Points on a hilly landscape, in no order, each with its height.
From any point a ball rolls to the lowest of the 2 points nearest to it. It stops when none of these is lower. Distance is the straight distance between rows; heights are no part of it.
sozi h=556: [ -9   5   2   0  14  19  -5   3   5   0   1   7 -20  10   3 -13   0 -14
 -10  17  -4  -2   0 -12 -15   2 -20   4   4  -7   0 -15  11  14  -3  25
   8  -5   3   3  -9  15   9  -6   9   3 -21  -3   6  -4 -14 -10]
ninuk h=464: [-10   5  -9   6   5   2  -2  14  -8  -2   2  -7  25   4   2   4  -8   8
  -6  -5   3  -3   6  -3  -5   7   6   2   4  12 -15  14  -3  10   9  -3
   0 -11   4 -10  -8   0  -3 -12   0  -3   9  12  -5  -4   8 -21]
Bug h=326: [ 16  -6  -2  -3   7 -10  23  -5 -20  -2 -21  -1   7  -9 -11  25   6   2
 -10 -12 -21  15  -4  -1  13  -8  -1  -7  -8 -16   4  -3 -11  -4 -10   2
   4   3   1 -10   7  -4   1   9  19  15  10  -3  11   5  12  10]
nif h=625: [-16 -19  10  -7  -5   0 -15   3   3  -2   8   3  -5   1  16 -13   7  12
  28 -15   8  -5  10   6   4  -6   1   5   2  16   1   7   4 -12   1   3
 -11   2   3  -7   2  -5  -2   6   1  -9  -7  -3  -9   1  -8   4]
Mov h=375: [  5   3  -4   2   1  10  -5   2  -2  -4   6   4  -1   5   1  -3   2   4
  -6   5   6  -8  -2 -11  -1  -2  -5  -6   0  -1  -6  -8   0  -1   1   6
  -4   2   0   8   4   5   2  -1  -3   8   1   6   6   0   4  13]
tugin h=280: [ 5 -5  3  0  4 -7  1 -1 -6  0 -1 -5  3 -6 -2 -2  0 -1 10 -5  0  5 11  8
 13 -2  6 -3  1 -3 -2 -2 -8 -8 -7  1 -4  8  1 -1  3 -5  6  1  9 -2  0 -1
  9  5  9  1]
zif h=626: [  5  -9   5  -5 -12   0   9 -11   5  -5   0   4 -11  13  20 -15  16   3
  11   6  -4  -7  12  -2  19  -7  -2   9  -1   2   2   5   2  -9 -10  -2
  -9   8  -8  -9  -2  -9  -4  10   4   4 -10  -6   2   9  -5   9]
Muzi h=539: [  6 -23  -5   5   4 -16  23 -22 -11  -9   6   6  -9   1   8  -4   3 -10
  28  -3 -14  11  19   4  10   9  -8   8  -4  -3   2  15   5  -2 -12  -3
   2  17 -13  -5  -8 -11  -4   1  -2   7  -6 -11   3 -12  16   6]
budeg h=570: [ 23  -6  -1   6 -15  -1  -2  -2   6 -10 -11 -10 -11   9   4 -13  16  -8
   2   2  -4  -3  -4   2  27   5   7 -10  -7 -11   3   1   7  -8  -6 -15
 -14   2 -11  -1 -12  -5 -14   5  -5   5  -7   7  24  -3  -1   7]
fafu h=571: [  1 -15   5   0   1 -14  15 -21  -2  -5   9  13  -9   4  20  -5   8   0
  28   5 -10   9  22   5  11   2  -9   8   4   6   6  12   6  -4  -9   0
   3  16  -7  -7   2  -6   4   1  10   2 -10 -14  -5   4   3   5]
tufe h=499: [  5   1  -3   4   3   5 -20  13  14  -6  -2  -4  -8   6   0 -12  -3 -11
   4   3  10  -8  -7 -12  -8   0  -9 -17   6  -7  -9 -10  16   1   5  12
  -1  -3   0   1  -9  10 -10  -4  -4   3 -15   9   9 -11  -6   3]
revu h=617: [ 13  -2  -1  -5 -11   2   0  -5  -7   1   3   5  -9   4   4 -12   7   7
 -10   2   8 -14 -22 -17  -4  -4  -1 -17  -5 -10 -12 -12   5  -3   2  -5
   5  -7  -6   5   1  -7 -15   3 -15  22   9   7  -1 -14  -5  25]
nudo h=611: [ 23  -4   2   5  -7 -12  -4   3  12  -8 -16  -8 -12   0  18 -14  11 -14
   4  12 -14  -3   9   4  26   3  -8  -2   0  -9  11   7  10  -6 -12  -8
  -9   3  -6  -3  -8  -2  -9   3  -6   5  -9  -4  26   7   0   6]
fonu h=478: [-15 -20   2  -4   5  -6   2 -15 -17  -1   8  11   3   9   9  -6   9   9
  25 -14  12   7  14   1  -1   0   2   4  -3   7  -1   5  -3  -8  -1   2
  -2   8  -7  -6   5  -1   0   7   7  -1   1  -8 -12  -8   2   4]
tiz h=414: [ 11  -4  -2   9   2 -18 -12   9   9  -4  -1 -20   4 -22 -12  -3 -16 -14
  11 -11  -7   8   1  11  -1   5   3  -9   0   0   4   1  -2   0   0  -3
  -3   3   2   6  -7  -2   7  -7  -6 -11  -1   2  15   5  22  -7]
fopeg h=506: [ -1   6  -1  14   8  -7  -4   9  10   4   1 -11  13 -10  -8   1 -15   1
   9   0  -9   8  11   5  -4   8  -6   9   9   8   2   9   1  12   3   0
   4  -9   6 -17  -6  -1  11  -6   3 -23  -6   6   3  10   4 -23]
fup h=484: [-15   6  -7  13   9  10  -9  11   9   1  10  -6  15   8  -5   2  -5   2
  -7   6  11 -12  -3  -4 -14   6  -1   1   2  12 -15  13   0  15   8   5
  -1 -11   4 -10  -7   5  -1 -12  -9  -6  -2  12  -5  -2   2 -12]
gimim h=260: [  7 -10  14 -10  -4  -6   3   4 -19   1 -11  -2   9 -14  -8  11   8  11
  -3 -15  -1  12   9   9  14  -6  18   2  -5 -11   4  -4 -17 -17  -2  -1
  -3   5  -2  -2   5  -9   1  13  11   0  15   0  -1  10   0  -2]
Mikub h=261: [-12  -1  -2   3   1  -6  -9   5  13  10  12  -5   8  -1  -5   6 -26  -1
  -2 -12  14  -5 -26  -7 -18  -8  25  -9  -7   1 -11   5   2  -8  25 -14
  -1  -7 -11   9   2  -2  -1  -3  -8   1  17   7  -8 -17   5   2]
tiva h=740: [ -2 -11  12  -9 -10   5  -3 -17  14  -1   9  -1 -14   3  24 -20   8   8
   6  11   1 -21  -8   4  10  -2  -7   6   5   7  11  10   7 -14  -5 -11
   3   2   2  11   6  -2  -6   4  -6  14  -8  -6  -1  18  -6  24]
bopu h=681: [-16   5   1   6   9  12   6   7  -5   2  -4   2  17   7  -2  11   1   4
 -15  -1  -5   6   7  -4  -2   8   0  17   3   6  -3  -6   7  22   5  11
  16 -10   6 -17  -3   9  12  -9  16 -10  -7   3  -1   1  -6 -30]
mozo h=296: [ -6 -18  -5   9   9 -27   3  -9   0  -3   8   3  -5 -22  -9  -1 -18  -6
  26 -13  -6  14  11  20 -12   5   3  -2  -5   5   3  16  -1  -7  -1  -1
   3  11   5   5   0 -13   7   0  -9  -8   3  -5  -4  -4  24  -4]
Taf h=332: [ -7   8   3  -3  -4   4  -1   7  13   9  18   1   9   5  -1   8 -23   6
 -16  -4  15 -10 -22 -12 -23  -6  27  -8  -1  -2 -11   9  -2  -2  23 -13
   7 -15  -7   5   8 -12  -6   0 -13  -2  13   3 -14 -13  -4  11]
Darom h=654: [-18 -14  10  -9   0   4   3   2  -9   1  -2   4  31  -2   5   4   7   9
   5 -12  -2  11  10   7   9   6  12  26   4  10   5   1  -2   0  -3   8
   8   1  12 -12  -3  -2   7   8  12 -17  -1   1 -14   9  -7 -25]
Kudi h=717: [ -4  15  -6  11   5   9   0   9 -12   6   9   9  12   7  -6   9  -3   6
 -23  -7  10 -10 -12 -16 -18  -1   5  -4  -3  12 -20   6  -3  17  14  -1
   3  -7  -4   0   0  -3  -8 -12  -5   7   8   7 -18  -6  -1  -2]
mukit h=553: [  8  24   7  -1   4   8 -14  16   4  -6 -16   4  -7   2 -11   3  -1 -11
 -13   2 -10   9  12  -5   0   6  -6  -7   6 -17   4 -23   6  12  -6  12
   5  -1   5   1  -1   8   8  -2  11 -12 -13   8   9  -3 -15 -14]
zipe h=573: [ 11  -5   1  -7 -12   5 -10  -3   9  -3   3  -9 -11   9   9 -19   8   3
  -2   3  10 -16 -13 -17   9  -3   8  -9  -7  -9  -1  -1  10 -10   2  -9
   1  -3 -11   3  -2  -6 -20   6 -12  17  -2   8   8 -10  -5  25]
vuri h=485: [ -3   9  -5   3  11 -10  -2  10  -4  -1  -1  -9  20  -8  -2  12 -10   5
   1  -2  -6   2  13   3  -6  12   4  11   7   7  -3  17  -6  12  -6   2
   8 -10   5 -20  -6   2   1 -14   6 -10   2   7   2   5  14 -28]
dun h=559: [ -8   6 -10  -1  11   8   1   0   2   5   5   0  -9   7   0  -3  -3 -12
   1  20  -3  -9  -3  -4 -11   3 -22   2  -1   6   0  -9   2  11   1  14
   6   3   5   8  -5  15  12 -10   0   5  -9  -2   6   0  -2  -4]
zuze h=544: [-20  -4   2  -2  -2  15  -7  -2   2   0  17   6  11   5   0 -12 -11  11
  -8 -10  17 -11 -16  -9 -23 -10   5  -3  -1  12 -10   2   5   0  17  -2
   1  -6   4   3   8   2  -3   2 -11   5   2   6 -19 -12  -9  14]
mazof h=596: [-27 -17   3   0   0   5 -12   3  -6   4  13   5  10   1   7 -15   0  10
  17 -13  15  -4   8   5  -9   0   0   7   7  21   1   8   4  -1  10   4
  -2  -1   3  -7   3   6   8   2  -1  -8  -9  -5 -18  -4  -8  -3]
Ges h=572: [  9  30   6   4   2  -1  -9  16  15  -2 -14  -7  -8  -5  -9   2  -1 -12
  -4   8 -16  11  10   7   8  10 -10  -5  12 -12  10 -12   0  11  -3   5
   4   3   5  -5  -1   8   8  -4   1 -25 -14   2  17   7  -4 -15]
bir h=266: [ 11  -3   3  -9   4  -7  27 -15 -18  -4 -15   1   7 -17 -19  27   3  10
  -9  -8 -19  20   1  18  12 -11  10   4  -9 -13   7   5 -22  -8 -11  -2
   7   7   4 -10   6  -7   4  12  19   1  12 -10  -1  12  11  -2]
neki h=618: [-30 -22   6  -7   1   6   2  -9  -3  -5  16  17  13   2   9  -2   8  13
  21 -14  12   7  12  11  -6   5  -6  19  12  21   3  19   1   4   3   1
   5   2   3  -7   4   1  11   2   0 -15  -7  -4 -24  -3  -9  -7]
zugi h=269: [ 18   6  -6 -13 -11  -9  15  -4 -10   6  -5 -16 -11 -11 -12  14  -2  -6
 -17   8  -5  11  -3  18  15   0   5   3   2 -11   7   2 -19  -7  -7 -20
  -5  -8  -3  10  12  -9  -1   6  -4   6  22  -8   6  10  10   5]
ber h=216: [  6 -19   4   0   7 -17   9  -9 -10  -6   0  -2  -2 -16   0   0  -5  -3
  22  -7  -6  16  15  16   3   2   6  -4   2  -4   5   8  -7 -13  -7  -2
   1  13   0   3   3 -16   5   4   1  -4   6  -9   3   1  20   0]
nagup h=331: [  4  -7   2 -15  -7  -5  18  -7 -25  -3  -8  11  13  -8 -12  17   9  17
  -7 -13  -2  20  -1   4   8 -15   9   6 -12 -10   3   3 -25 -17  -5   0
   0   3  -6   3   7 -12   5   8  10   2  17  -8  -7  13  -9   2]
funa h=181: [ -6   1  -3   3   4 -12 -10   7   2   7   7 -12   7  -9 -11   4 -20  -5
   2 -18  12   1 -10   5 -12  -2  24  -8  -4   2  -7   0  -1  -4  15 -12
  -2  -1  -2  10   2  -3   0  -5  -8  -5  15   3   1 -11  17 -15]
Namu h=343: [  9  -7   7 -12 -13 -11  -6   1  17   4   5  -8  -9 -14   5  -9  -8   1
  15  -4   9  -1   0   9   4  -5  18   3   3   1  11   3  -7 -21   5 -24
 -14   0  -2  18   9  -8  -3  15  -7 -11  14  -2   5   4  11  10]
kiza h=471: [ -7  -1  -6   6   6   8 -27  18  27  -2   0  -4  -7  -2  -1 -14 -13 -15
  11  10  11  -8  -5  -4 -17   1 -12  -4   5   1   3  -9  13   7   8  16
  -6  -9   8   0 -14  12  -3   0 -11  -6 -17   7   3  -9 -13  -3]
Gamot h=398: [ -6   6   8   4  -6   6   1   3   9  -1   3   1   7   0   6   0   7   6
  -1   7  -2   6  15   2   6   0   2  21   9  10   6  -3   1   6  -2   6
   2  -5   9 -14  -1  -2  16  -5  12 -22 -13   0  -2  16 -10 -19]
Ket h=597: [  0 -12   7  -9  -3  -1  14 -22  -1  -7   2  14  -8   8  19  -3  15  14
  23  -5   1   1  19   0  11  -6  -4   9   2   1   6  11  -2 -12 -11   4
  -1  17  -7  -6   2  -8   4  11   7  -3  -7 -10  -5   9  -6  15]
Navav h=836: [ -1 -10   4   3  -9  -8 -16  -2  37   5   5  -1 -13  -6  15 -20  -3  -3
  18  12   0 -20 -17  -3   4  -1 -14  -1   9   4  14   8  18 -20   1  -5
  -2  -4   6   9  -3   0 -14  12  -6  -1 -16   1   1  10  -6  24]
Dokit h=423: [ -8   7   5   3  -1  13 -15  17   9   1   3   3   5   2  -1  -5   2   6
   1  -2   2   4   9   5  -2   4   0   9  12   9  -1  -3   7  13   5  11
  -3 -11  11 -10   0   6  10  -5   4 -17 -13   5  -2   5 -14 -22]
zed h=575: [  2   1  10  -3   1  17 -16  11   9 -13  -1   1 -18  15  10 -23   4   1
  -3   1   7 -10   4  -9  -7  -7  -9  -4   7   0   4 -13  19   8  -8  15
  -1  -7   4  -8  -6   2  -2   6   4   3 -27  -2   0  -6 -23  -7]
vono h=514: [ 13  24   1   1   7   7   4   6  -9   5 -17   9 -12   4  -4   6  15  -8
 -19   9 -18  -2   5 -11   5   5 -13 -12   1 -16  -2 -32   5   8 -16   8
  13  -5   1   4   3  11   4   4   5   9   2   8   9 -12  -6   3]
fuza h=520: [-14   4   0  10  14  22 -10  15   0  -2   7  11   4   4  -7  -6  -3 -14
 -15  10  12 -11  -6  -3 -33  -1  -9  -6   0   8  -9  -9   7  22  13  17
   4  -4   7   3 -11  18  -1  -8  -4   5 -12   7 -17 -10 -17  -9]
Bepur h=450: [ -9 -14   1  -2   1   4   1  -7 -27  -4   4  11   7  13  10  -6   7   9
   9 -18   6   4  11  -8  -5  -5  -6   6  -3  13 -10 -10   3  -1   3   7
   0   7 -14 -13   3   1  -1  -5   9  10  -3  -4 -14  -7  -9   3]
bera h=675: [  6  -2  -7  -3  -5   1   0   6  -3   5  10   5  -7  -1   2   0 -13  -2
  -8  -6  14  -9 -31 -16 -12  -6   9 -13  -6 -12 -10 -15   8 -11  14  -9
   2  -6 -12  18   8  -4  -9   6 -16  17  18  -1  -6 -19  -2  23]
pemo h=532: [ -3   0 -14   2   9  -1   5  -8  -3   7  -2  -4  -9   6   5   0  -2 -16
   0  24  -7 -14  -7  -2  -1   9 -24  -1  -4  -4  -1  -5   5   0  -8   5
   7   4  -6  14  -7  12   3 -12  -5  15  -6  -6  16   7   4   6]
remin h=508: [-12  -1   1   8  -5  18  -8  -2   8   1  18   2   0   2  -5  -9  -3   3
 -13   7  13 -15 -29 -16 -23  -7   2 -10   2   1  -8  -3   5   2  15   5
   2  -4   4   9   0   4  -8   2 -13  10   0   4 -17  -7   0  25]
Losi h=465: [ 14   8  -7   7   4 -14 -16   8  14  -4 -13 -18  -8 -14  -5  -7 -14 -20
  10   2  -8   6   0   6   5   4 -13 -10   2 -10   6  -3   4  -1  -2   1
  -6   5   6   6 -12   3   0  -1  -4  -3  -3   2  20   1  11  -1]
sil h=237: [  2  -4   0  -9  -7  -2   3  -1   6   5   5  -7  -4  -3  -8   2  -8   7
   3  -3  12  -3  -3   5  -2  -2  17  -4  -3   2  -1   3 -11 -15   5 -17
  -5  -4  -4  11  11  -5  -4   8 -12  -2  19  -3   5   1   8   6]
mored h=736: [-14   7 -14  11  10   4   6  -4 -13   5  14   7  12  11 -11   9 -12   2
 -11 -13  10 -11 -12  -5 -20  -8  -3  -1  -6  12 -15   9  -5  15  19  -5
  -7   0  -6  10  -3  -1  -5  -9  -7  13   8  -4 -20  -6  12  -2]
Zopak h=377: [ -5   8  -8   4   4   3  19 -14 -27   7   4  22   7  11  -7  26   2   8
 -14 -11   0   2 -12  -9  -8 -18 -18   2 -15   8  -7  -3  -6  12  -1   6
   6  11   0   1  12   6   6 -12  14  16  10 -11 -15   1 -11   5]
damu h=694: [  9   1  11 -10 -12  10   0 -13  12   1  -4   1 -11  -3  21 -16  19   3
 -12  24   2 -18   1   1  18  -1  -9   4   9   4  21  -1   5 -10 -14  -6
   2   1   8  11   9  -3   0  -1  -7   7  -8  -7   0  18 -12  17]
meku h=530: [ 20  13  13   0  -9   7 -17  13  18  -8 -19  -4 -14   3  13 -14   8  -5
   1   9  -4  -2  16   1  13  -3 -12  -8  12  -9  10 -18  17  -8  -5   6
  -7   3   2  -9   0   2  -2   7   4 -10 -17   1  17   3 -15  -7]
kuz h=362: [  0 -12  -7  17   7 -26  -2   5   6  -2   0 -14   7 -20 -12   1 -20 -12
  18  -9  -8  13   9  17  -3  10  -1   2   0   2  -1  13  -4   0  -5   1
   1   5  13  -4  -4 -14   9  -7  -7 -10  -5  -1   4   1  24 -12]
Pugo h=773: [-14  -7  -8   8  10  -9  -2 -16  15   7  23   3   8  10  -4   6 -17   0
  10  10  11  -3 -10   1 -19   1  -2   9  -2  11  -1  19  -5   9   7  -6
  -4  -1   2   7   3   3   2  -6  -6  -9   3   0  -3   2   9   7]
Zus h=487: [  4  -4 -14  -1  14 -11  11 -11 -11   3 -16  -5  -7   0   2   2   4 -20
  -3  23 -22  -1  -1  -1  16   8 -23  -3  -5  -8  13   1   7   3 -14   2
   8   2  -7   8   0   9  -1  -8  -1  16  -3  -4  16  12  13   8]
Nop h=182: [  2 -16   4  -8  -4 -10   0   5 -11  -3  -4  -4   5 -22 -15  10  -1  17
   8 -12   1  14   8  14   7  -4  28  -2  -6  -7   2   7 -20 -17   5 -10
   1   0   1   0   0 -12   2   5   3  -7  16  -2   2  -4  11 -15]
Vud h=703: [ -3  21   1   7  -1  20   4   8 -15   6   3  12  13   3 -10  13   8  11
 -26  -3   2  -5  -3  -9 -15   2  -3  -1  -5   9 -18  -4  -7  17   2   3
   7  -3   5 -12   1   1   0 -16  -5   2   8  10 -18  -3 -16  -1]
felin h=507: [  0 -21  -1  -3   4 -14  14 -24 -19  -6   9  14  -2   9   4   3   6   0
  30 -10   3  13  16  -3   4   5   2   1  -6   1  -5  13   3  -5  -5  -1
   1  13 -13  -3  -3  -7  -8   6   0   6   1 -12  -8 -16   9   4]
ziv h=536: [  5  32  14   2  11   8  -6   6   8   5 -15  10 -13   4  -8   8  14  -7
 -22  10 -17   7   3  -8  -3   9 -10  -2   8 -20   6 -35   5  11  -8  12
  18  -3   5   1   3   9   7   0  11  -5  -5   8   8  -5 -15 -15]
gogaz h=789: [  1  -6   2  -1 -12   2 -12  -7  28   0   3  -5 -15   3  19 -19   9  -3
   4  23   1 -24 -12  -4   6   0  -7  -3   5  -4  15   1  12 -10  -6  -4
   4  -6   1  12  -5   3  -9   8 -12  10 -14   0   2   7  -9  20]
Luv h=437: [  6   2  -9  -1   9  -9  20 -13 -24   4 -13   1  -2   8  -3  13   7  -9
  -5  10 -23   2  -3  -7  17   4 -17  -5  -9  -6  -1   0   2   2 -14   0
  -1   1 -16   0   2   8   0  -3   7  24   7  -6  14   3  11  11]
Fim h=829: [ -9  -8   2   3  -9 -11 -12  -5  38   6  15  -2 -10 -10   3 -16 -12  -5
  18  11   3 -13 -11   4  -4  -3  -7   7   9  12  14   8   8  -6   2  -5
 -10   0   6   8  -3   0   2   2  -8 -11 -10   2  -3  11   2  14]
ravob h=605: [  8 -14   4   4 -22   7   2  -6   8  -3  -3   5 -13  18   8 -18  17  -5
   9   7  -8 -10   0   2  28   0   2   3  -9  -1   0   0  14  -5  -6 -12
 -12   7 -10   1 -10  -1 -12   5  -5   4 -15   2   9  -3 -10   5]
soti h=146: [ 19   2  -7 -12 -12 -10  19  -4  -6   7  -3 -15 -11  -6 -10  21 -12  -2
 -12  -1   3   6 -13  18   3  -9  14   2  -8 -10   1   1 -20  -5   4 -18
  -8 -10  -4   8   6 -15  -2  10 -12   9  28  -5   2  -2  18  -2]
misi h=346: [ -6  12 -13  -5   1  -2  28 -17 -19   1   1  10   7   9  -9  29   4   9
 -15  -3  -9  12  -6  -4   0  -4  -9   4 -19   6  -1   9 -13  10 -11   1
   6   3  -2  -6  14   0   4 -12  17   4  14  -9 -14   4   0  -4]
zare h=504: [ 16   7  -1   1   1  -4 -18  12  20  -3 -16  -6 -13  -1   7 -17  -7 -13
  14   8 -10  -2   9   2  10   0 -12 -10   7  -6  11  -7  14  -3  -5   7
 -11   0  -1  -2 -10   5  -4   0   0  -5 -14   2  19   0  -3  -5]
gev h=691: [  0  14   0   5   3  15   9   5 -11   4  -5   2  15   4  -7  15   7   3
 -23  -3  -5   1   3  -5  -3   5   2   4   0   3  -5 -10   2  17   1  10
  10   2   6  -9   3   9   8  -7   7  -5   1   9  -5  -2  -8 -12]
badig h=425: [-12  -6   2  -6   5   5   8 -11 -27   1  -7  15  19   9   5   8   4  12
   0 -23   1  10   8  -5   1  -6   0  14  -7   3  -2 -11  -1  -3  -5  14
   3  11  -6 -16   4   4  -1   7  14   9   2 -10 -14   1 -13  -1]
fad h=446: [ -4  13   4   7  -1  10 -23  20  21   4  -1   1  -7  -1  -5 -11  -2  -4
   3   5   5  -3   4  -4  -7   4 -10  -4   9   1   1 -11  13  11   4  15
  -6  -6  12  -3  -9   9   3  -2  -3 -15 -17   0   5   3 -14 -17]
bap h=314: [ -3   7  -4  -3   3 -11  28 -15 -21   3 -10   4   8  -4 -16  35   0  10
 -19  -6 -19  16  -8   9   5  -8  -1   2 -13  -2   2   8 -16   7  -9  -1
   6   8   1 -11  15   1   1   0  22   3  14  -9  -5   9  11  -2]
lunik h=589: [  4  30  -6   3   7   1   0   5  11   6  -8 -11  -9  -6 -11   7  -6 -24
  -5  20 -16   4  -2   3  -5  17 -16  -3   2  -7   6  -9   0  17  -3  11
  10   2   5   3  -9  14   6 -12  -1 -14 -10  -2  18   6  -3 -11]
sof h=390: [  0 -15  -5 -10   3  -5  17 -16 -30   2  -7  18  15   1   0  12  11  15
   5 -21  -6  15   6  -3  12 -12   1   6 -14  -5   0  -5 -11 -13 -10   7
   5  14  -7  -9   8  -7   0   8  14  10   9 -11  -5   5  -6   3]
Led h=447: [ 21  18  -1  -3  -1  -1   8   7  -6   0 -23 -17  -6 -11 -12   8  11 -13
 -16   8 -14   5  -1   9  20   9  -5  -7  11 -19  11  -3  -8   3  -9  -6
  -2   5   0   8   4   8  -1   1   1  -1  11   1  18   4   8   7]
zov h=753: [-19   1 -18  11  17  -6   8 -13  -2   0  17   7  11  14  -2  12 -14   2
   8  -1  10  -4  -4   1 -20  -1  -3   4  -3  14 -10  23  -4  11  14  -8
  -4  -2  -8   4  -5   4   3  -8  -6   4  10  -3 -15  -5  11  -5]
Kom h=531: [ 13  -5  -6   4 -10   1 -16   7  13  -7  -4 -10 -13   9   4 -14   3 -13
   6   3   5  -9  -5 -14   2   4   0 -17  -4  -6  -7  -6  12  -4   0  -4
  -9  -6 -14  -1 -13   4 -18   0 -13  13  -7  13  14 -18  -4  11]
guzu h=435: [-13  -1  -2  -3  -2   7   2   8 -14   1   5  -2  27   7   0   4 -12  23
  -4 -13  14  -1   2  -5  -8  -2  16   6  -3  11 -15  12 -13   4  14 -10
  -2  -9  -4   0   2  -3  -7  -2  -5  -4  13   5 -15  -6   1  -7]
selep h=367: [  6   7   5   1   2   0   4   0  12   6  -6  -5   3  -6  -4   7   0   0
  -3   9 -12  10  14   7  10   1   7  12   3   1  11  -1  -3   5  -6   1
   6   1  10 -10   7   2  12  -2  20 -18 -11  -3  10  14  -1 -15]
Kele h=569: [  1 -13   0  -1 -14 -10 -10  -1  14   1   6  -9 -15   4  11 -19  -1  -1
  26  -8   9  -5  -6 -12   0  -3  16  -2 -10   2  -2   4  14 -22   1 -15
  -9   2  -9  -1  -2  -8 -13  10 -11   5  -1   5   4 -11   3  17]
luf h=513: [ 13 -13   4  -5  -6 -15  -3  -3   6  -3  -1  -9 -13  -2  10 -14   2   0
  19   2   0   0   5   2  15   0  11  -1  -5  -4   2   6   4 -19  -7 -12
 -11   3  -9   2  -3 -12  -7   6  -6   1   1   2  13   0  13  11]
bamod h=244: [  7   8  -6 -15  -7  -9  10  -4  -3   2   8  -9   4   3  -9  17  -6  10
 -12   0   8   1  -6   4  -6  -6  18  -5  -8  -1  -3  10 -20  -5   6 -18
  -5  -7  -6   6   7 -13   1   0  -8   2  24  -4  -1   4  11  -3]
mib h=486: [ 17  22   0   0  -1   2   4   8  -9   3 -23  -3  -4  -8  -9  13  17 -10
 -21   6 -19   4  -1  -1  15  13 -12 -17   2 -20   4 -19  -5   2 -11   5
   4   0  -1   0   5   7  -5   1   4   3  11  10   9  -3   0   6]
kigu h=637: [-20 -12   9 -13  -4   8   9  -9  -2  -2   6  11  21   8  15   4   6  21
  12  -6   6  15  13   6   4   7   3  31   5  16   5  16  -9   6  -1   5
   7  -1   9 -11   2   1   9   3   7 -17  -5  -9 -19  10 -13 -19]
nepag h=574: [-24 -11  -2   3   1  13  -6  -1  -9  -3  14  11  14  10   6 -11  -2   6
   2 -11  15  -6  -1   0 -11  -3  -1   8  -2  19 -10   6   2   4  19   4
  -2  -2   2  -1  -2   6   4  -6  -3   3  -1   1 -18  -8  -2   2]
ror h=669: [ -8   0   1   0   2   6   4  10 -11   3 -10  -2  31   2   1   8   1   5
  -7 -12  -2  11   6   3   6   3  13  17   6   1   0  -5   4   8   3  11
   9   1  10 -15  -6   9   4   2  17 -11  -4   1  -5   2  -3 -26]
Pef h=422: [  5   8  -8   4   2   4  -9  10  -2   3   3  -2   2  -2  -9   3  -4   0
 -13  -1  13  -4 -13  -9 -10  -3  10 -18   0  -1 -13 -11   1  -1  10   3
  -4  -1  -3  10  -1   0  -2  -4 -11   7  13  10  -3  -6   5  13]
duv h=796: [-15 -12  -2   1  -5  -5 -10  -4  23   2  19   3   0  -1  -1  -4 -10   6
  18   6  11   0  -7   6 -13   2   1   8   3  13   1  11  -1   1   5  -5
  -8  -3   6   5  -1  -1   7   3  -4 -10   0   0  -6   2   6   9]
Bunef h=538: [-14   7   0   7  19  21 -15  11   1  -7   1  15 -12   7  -1 -12   2 -14
 -12   4   6  -2   0  -9 -30  -4 -18  -3   5  -5  -2 -22  15  18   6  27
   8 -11   3   3 -15  17  -1  -7   4   4 -21  -1  -7 -17 -16 -13]
gadug h=555: [  6  12  15  -4  -5  17 -17   9  10  -7  -9   4 -17   6   9 -10  14  -2
 -13   3  -2  -3  10   0   6  -5   1  -5  11  -7   4 -19  10   4 -10  14
  -2   2  12  -4   0   1   4   3   9  -8 -19   2   3   2 -24  -5]
rak h=108: [  2  -7   3   0   3 -16   0   2  -9   0   3  -8   8 -11 -12   8 -13   0
   2 -11   5   6   3  16  -4   0  22  -5  -4   2  -6   8 -14  -6   6 -11
  -3   4   2   4   1 -13   4  -2  -4  -6  18   1   6  -2  21 -17]
kudug h=503: [ -5  15  -1  11   3  19  -7  12  12  -2   4   1   3   3 -10  -1  -1  -4
 -17  13  13  -8  -7 -10 -18   8  -5  -3   1   5  -7  -7  -2  18  10  11
   4  -3  12   0 -10   9   3  -8  -8  -4  -7  12 -10  -7  -7  -4]
zon h=448: [ 14 -14   9  -8  -1 -18   3  -3   4  -2  -5  -7 -18 -18  14 -12  -4   7
  26  -7   7   0  12  12  11  -3  21  -1   2  -5   8   9  -7 -26   1 -17
 -11   6 -10   9   1 -17  -7  17  -2  -1   9  -3   8  -1  11   3]
Gede h=466: [ -1   9   1  11  -1  13  -3   7   0   0   9   4   4  -5  -8  -2   4   0
 -17  -2  11  -6 -30 -15 -19  -7  10 -19   1  -6 -16 -12   0   1  11   0
  -1  -7   3  15  -3   0 -10  -3 -12  10   7   9 -21 -11  -4  20]
negi h=372: [ 15  11  -2   0  -7 -11  11   0  -7   0 -14 -20 -15 -14 -11  10   4 -11
 -21  14 -12   2  -2  18  20  12   2   6   6  -8  12  13 -17  -4  -7 -20
  -6   0   3   7   8  -2   1  -1   4  -3  13  -4  13  15  10   5]
zemi h=655: [ 15   3   8  -6  -9   0  -2  -2  11   0 -12  -5 -14   2  20 -11  16  -8
  -4  23  -7 -11   5   2  27   1  -9   0   9  -1  13   2  10 -10 -12  -4
  -4  -1  -1   4   4   2   0   1   0   6 -12  -2  13  17  -7   8]
Mume h=327: [ 4  6  3  1 -3  8 -4  2 -2  0 -3 -4 -5 -5 -2  2  4 -1 -2  4 -7  1  7  3
  7  2 -4 -1  3 -1  3 -8 -3  3 -8  5  0  4  9  1  4  2  8 -4 10 -4 -3  5
  9  9  1  0]
zar h=388: [  7  10 -11   1   4  -8  24  -6 -25   3 -14   3  -6  -2 -11  25   6  -4
 -22  -3 -23   8  -9  -3  13   0 -14  -7  -8 -13   3  -7  -5   5 -10   5
   2   4  -4   2  11   7  -1  -2  13  19  13  -7   7  -1  13   7]
nutov h=393: [  0   6   1  -8 -11  10  -4  10   0   1  13  -4  14   2  -3   2  -6  20
 -14  -6  19  -6  -9  -9 -15  -3  22  -3  -3   3 -13   8  -9   1  16 -14
  -4 -13  -1   4   7 -10  -9   3 -15  -1  17   5 -11  -3  -4   4]

For each start below, name the point where the ball stops.
Navav => budeg
Pugo => ber
kigu => ber
Ges => soti
fafu => rak
dun => bir
nif => rak

Write out the way that a ball takes from each point below.
Darom => kigu, neki, mazof, nepag, zuze, remin, Gede, Pef, Mov, Mume, tugin, ber
zif => Ket, fafu, Muzi, felin, fonu, Bepur, badig, sof, nagup, gimim, Nop, rak
duv => Pugo, zov, mored, Kudi, Vud, gev, bopu, ror, Darom, kigu, neki, mazof, nepag, zuze, remin, Gede, Pef, Mov, Mume, tugin, ber
gadug => meku, zare, Losi, tiz, kuz, mozo, ber
